A landscape with many valleys, sampled at points; each row gives a point and its height.
A ball rolls from a point to the lowest of its 2 nearest points, and stops where none of them is lower. Distance is the straight distance between rows; heights are no part of it.
q_163 height 3.23: [124 109 108  69 133 120 117  98 123 122 128 161  64 125 104  75 183 127
 117 139  70  81 125  94 178]
q_308 height 5.93: [185 127 137 109 148 149 149  76 183 143 105  96 166 137 124 170  50  72
 161 124 138 132 132 110  84]
q_438 height 3.10: [102 125 144 104 142 131 161 129 110 153 101 131  55 136 107 100 176 117
 178 164  96  78 125 151 108]
q_536 height 3.58: [115 112 101  84 160 172 112 148 111  89 125 117  73 119 169 118 110 151
 149 103 104 138 162 154 120]
q_917 height 6.34: [107  71  88  76 144 142 165 134 145 167  95 124 133 164 129  90 154 120
 144 122 107 171 114  68 168]
q_987 height 2.90: [ 82 105 117  87 158 169 119 125 150 125 100 153 117 111 162 184  39 117
 129  88 165 126 120 116 111]
q_390 height 3.80: [118 111 139 104 148 132  72 114  97 125 106 125 102 117 134  86 175 131
 113 138  65  56 129 124 114]
q_177 height 5.04: [139 150 153 173 140 131 123 125 162 158 134  53 107 129 144 208 114 132
 172 156 171 149  84 139 163]
q_251 height 5.10: [184 164 155 163  97 144  84  92 145 103 158  61 101 138 127 183 130 141
 122 125 121  73  97 166 125]
q_139 height 5.01: [137 104 124 138 112 121 135 134 121 186  93 126 153 158 103  81 175 153
 107 151  90 125 122 142 133]
q_955 height 3.08: [ 69  99 108 100 146 136 145 172  99 105 147 119 134 135 143  90 155 140
 138 103  89 152 146 106 124]
q_573 height 2.35: [127 127 133 113 147 143 152 113 145 151  82 148  67 141 103 122 122  92
 171 155 133 117 121 161 117]
q_594 height 6.20: [110 126 127 122 118  43 186 156 126 151 180 140 121 132 118 133 190 108
 160 166 175 142  86  86 161]
q_215 height 4.17: [109 148 136 139 164 132 205 153 130 149 134 165 165 111 141 137 113 135
 176 132 169 247 134 110 128]
q_756 height 4.30: [196 120 125 136  99 162  58  99 135 100 114  95 176 134 139 112 106 115
  88 119  92 100 138 133 102]
q_376 height 3.54: [ 69  97 139  94 159 134 122 132  93 137  97 127  86 112 113  86 177 118
 142 136  85  57 142 136  79]
q_76 height 5.37: [103 124 128 169 131 146  94 139 106 157  72 100 189 128 149 122 144 115
 136 146 138 191 113 153 126]
q_353 height 1.52: [173 154 141 122 127 157 146 112 136 126  89 159  94 133 104 108 107 106
 159 144 109 131 162 168  93]
q_679 height 2.94: [169 173 156 137  97  99 117 125 111  76 182 153 150 102 107  93 130  96
 120 115  96 109 158 113 121]
q_907 height 3.89: [128 115 110 108 126 108 103 122 120  89 139 114 175 108 138  95 114  65
 106  93  92 131 141  71 116]
q_779 height 3.76: [158 147 134 140  96 110  97 102 156 142 135  96  87 130 112 165 134 102
 126 156 162  85  68 127 171]
q_263 height 5.71: [ 95 128 119 107 124  80 196 152 127 142 162 149 112 158  98 104 188 154
 145 133 131 131 115 106 154]
q_707 height 1.72: [119 101 103 114 133 151 171 116 149 113 150 183 136 150 112 138  89 217
  79  74 109 101 194 146 106]
q_505 height 0.85: [121 113 111 122 108 123 119  99 145 110 152 158 134 132 117 150  99 157
  72  71 135  80 136 124 141]
q_110 height 3.87: [124 129 109 105  91  84 148 127 129 128 131 231 125 143  93  77 185 159
  87 156 125  89 115  90 155]
q_582 height 1.30: [157 113 119 114 126 158 140  99 153 103 148 167 129 130 140 172  53 198
  77  70 141  93 159 142 142]
q_829 height 3.28: [126  91 101  85 155 182 107 134 146 117  96 123  98 131 181 159  64 152
 120  83 129 127 137 153 107]
q_326 height 5.62: [139 132 124 119 110  68 148 139 120 152 159 101 128 137 114 131 188 118
 138 153 136 146  80  95 204]
q_441 height 0.35: [163 154 155 149 141 158 139 133 119 103 128 127 131 128 132 120  91 128
 153 114 106 141 180 187  77]
q_558 height 4.90: [181 141 156 163  95 117 123 109 143 123 166  70 151 147 110 164 122 148
 108 108 125  99 112 142 141]
q_522 height 2.51: [ 51  79  87 100 156 149 164 169 123 131 130 149 130 164 147 106 132 182
 105  83 100 160 157 110 108]
q_862 height 4.64: [179 105 112 133 119 150 119 110 128 149  96 117 131 162 111  94 156 187
  93 136  75 111 165 175 132]
q_659 height 5.81: [111 138 137 204 123 117 104 140 125 181 102  84 186 129 132 154 164 117
 133 166 171 193  87 137 151]
q_90 height 4.33: [156  79  87  98 139 147 101 108 134 101 115 119 116 160 122  88 155 182
  88 129  51  83 192 156 123]
q_238 height 3.75: [130 158 191 141 169 101 194 145 123 142 173  79 116 103 125 169 106 114
 189 139 149 150 143 128 112]
q_32 height 4.93: [135 123 129 137 135 144 125 141 114 136 106 107 165 131 147  97 123  97
 143 129 100 168 138 129  99]
q_678 height 5.58: [137 160 147 192 127 109 142 121 157 171 131  72 159 119 131 184 135 103
 156 174 204 200  85 132 153]
q_568 height 3.57: [106  93 103  79 124  93 163 108 143 140 133 174 102 158  83  80 194 139
 102 134  92  91 134  78 158]
q_274 height 6.01: [ 97 104 109 120 117 106 159 135 144 162 117 155 182 150 119 123 116 121
 100 104 168 151 117  89 133]
q_478 height 5.27: [141 168 160 173 120 137  87 103 151 102 162  82 103 112 136 206  89 112
 147 124 166  97  98 153 109]
q_724 height 3.82: [165 166 148 136 111 145  70 126  87  77 116 150 125  93 139  69 120  90
 123 144  78 113 151 146 100]
q_500 height 3.45: [136 170 153 130 114 127 115 140  85  94 135 155  87  99 114  86 158 127
 138 146  91 104 137 150 126]
q_837 height 4.57: [158 157 169 158 127 110 163 119 153 141 167  83 143 122 126 192 101 145
 139 135 165 127 107 138 149]
q_838 height 2.38: [151 155 147 151 100 102 118 118 123 115 138 160 166 112 108 120 118 101
 109 138 151 133 125 128 121]
q_589 height 0.41: [ 96 127 151 142 162 123 118 144 125 142 120  58 111 110 154 160 137  74
 181 146 145 162  86 115 130]
q_412 height 4.42: [179 103  92 123  87 168 110 102 144  97  99 175 196 135 114  74  67 139
 100 111  94 135 199 114 123]
q_762 height 2.83: [164  94 117  85 159 153 124 151 110  94 154  58 105 132 170 107 124 157
 149 108  76 132 180 151 106]
q_706 height 4.04: [105  65 100  83 165 142  76 121 121 122  95 113  95 143 151  92 180 163
  85 135  67  69 151 132 117]
q_361 height 0.26: [118 106 116 124  99 131  81  87 155 136 108 146 114 128 101 165 100 121
  94 111 162  62 105 132 123]
q_841 height 0.86: [106 133 136 145 115 136  65 114 128 154  76 152 116 115 124 138 123  93
 105 145 164  93  76 128 128]
q_141 height 4.71: [130 144 165 141 174 125 206 147 132 155 129 102 155 132 140 155  97 116
 176 139 147 207 149 128 115]
q_267 height 5.34: [117 111 119 126 124 117 162 128 135 176 107 148 106 157  99 115 156 153
 123 135 136 122 110 136 154]
q_293 height 4.24: [175 142 104 128 106 178  92 117 119  82 106 196 149 124 129  72  66 137
 127 123  87 143 209 145  98]
q_411 height 4.58: [178 139 133 139 110 158  82 105 120 129  81  98 182 120 132 105 110  78
 124 137 115 143 113 123 112]
q_782 height 1.76: [ 45 132 103  95 129 117 108 156 101  94 170 159  94  97 152 135 142 123
 116  93 157 143  92  77 177]
q_557 height 1.62: [121 152 140 174 109 103  80 125 121 131 121 112 162 104 125 146 124  75
 124 145 169 122  90 111 120]
q_243 height 2.02: [ 51 151 135 153 164 144 180 182 110 127 147 160 164 110 160 145 114 175
 130  88 169 192 148 142  96]
q_927 height 5.48: [126 180 165 170 110  94 116 126 136 109 183 114  75  91 122 191 130 128
 143 144 187 102  87 151 148]
q_226 height 4.21: [130 138 121 176  98  87 122 117 163 167 127 104 119 142 102 179 146 108
 132 171 210 125  71 124 167]
q_887 height 2.84: [ 83 162 125 147  99 124 108 155  81  89 153 200 114 111 129 117 135 172
  88 121 144 101 136 150 123]
q_950 height 5.73: [203 150 141 147 136 158 125  87 170 157  96  81 145 150 127 159  87  86
 176 162 140 153 107 133 116]
q_629 height 4.84: [163 142 117 160  85  65 148 142 149 165 153 121 139 142 109 146 169 145
 118 171 187 137  76 123 200]
q_346 height 6.15: [116  84  81  84 126 141 167 116 156 156  92 165 153 167 110 107 111 138
 108 104 124 148 140  94 144]
q_149 height 2.43: [ 79 150 127 128 112 124  93 151  94  95 151 149  91  88 137 138 144 143
 101 101 143 116 100 132 155]
q_388 height 2.47: [ 64 110 102  86 149 149 106 142 122 110 130 160  87 112 163 149  89 133
 116  84 147 130 113 110 146]
q_430 height 4.06: [167 141 122 128 118 176  64 116 113  72  89 160 115 117 150  84  87 130
 105 134  89 110 178 173  74]
q_656 height 2.50: [146 159 156 131 148 127 154 138 128 131 132  80  95 109 130 150 122  77
 196 147 135 148 114 137 118]
q_9 height 4.05: [157 102 121 108 138 138  60 109 118 103 109  82 140 131 144  89 148 117
  97 135  53  81 146 132  91]
q_792 height 5.45: [172 147 156 174 115 144 130  94 161 168 100  69 110 151 104 180 117 121
 158 161 154 124  95 170 129]
q_617 height 5.46: [154 127 126 175  82  63 143 125 140 148 163 150 186 126 108 167 133 113
 106 150 201 145  91 105 150]
q_751 height 2.68: [174 123 113  88 124 149 104 103 123 110 123 110  71 128 118 102 153 139
 133 144  61  96 133 130 169]
q_824 height 1.75: [144 124 140 126 158 146 170 157 107 112 149  98 126 131 152 113 121 161
 156 106  79 142 189 161  83]
q_647 height 3.27: [159 141 136 105 113 109 105  98 124 129 136 110  84 119 108 120 159  98
 135 150  98  78  96 125 155]
q_178 height 3.56: [ 80 113 117 102 136 107 125 159  92  99 149 127 159 113 136  73 162  82
 129  99  83 135 145  58 128]
q_368 height 3.15: [ 98 133 126 119 119 138 129 148  96 100 148 182  88 122 122 100 148 154
 112 115  94  93 172 157 112]
q_882 height 1.96: [ 69  89 105 109 170 168 175 159 139 138 136 152 148 150 181 150  67 207
 106  74 130 163 163 111 114]
q_279 height 6.68: [123 157 140 152 118  49 127 155 118 126 171 127 145  98 125 147 177  84
 143 179 195 159  86 101 159]
q_993 height 3.03: [ 59 176 146 165 161 119 201 181 108 124 164 181 176  97 142 140 142 146
 154 132 190 231 152 123 109]
q_698 height 5.80: [124 116 140 160 102  72 147 125 142 161 123 151 224 142 103 138 121 102
  99 130 194 150 117 111  98]
q_544 height 1.01: [ 81 110 125 125 168 154 162 165 115 141 122 132 133 126 161 153  92 149
 138  93 151 169 139 135 111]

Where does a ball stop that starts at each point below?
q_412 => q_782
q_594 => q_751
q_274 => q_751
q_279 => q_751

Call two points neighbours if one is among the 2 nearest of the other. Go from one point of each pair to the other, from neighbour to neighbour, staying as low as possible. Name the highest point that can't be avoided.
q_589 and q_441 => q_32
q_441 and q_837 => q_177
q_589 and q_544 => q_141
q_782 and q_441 => q_536
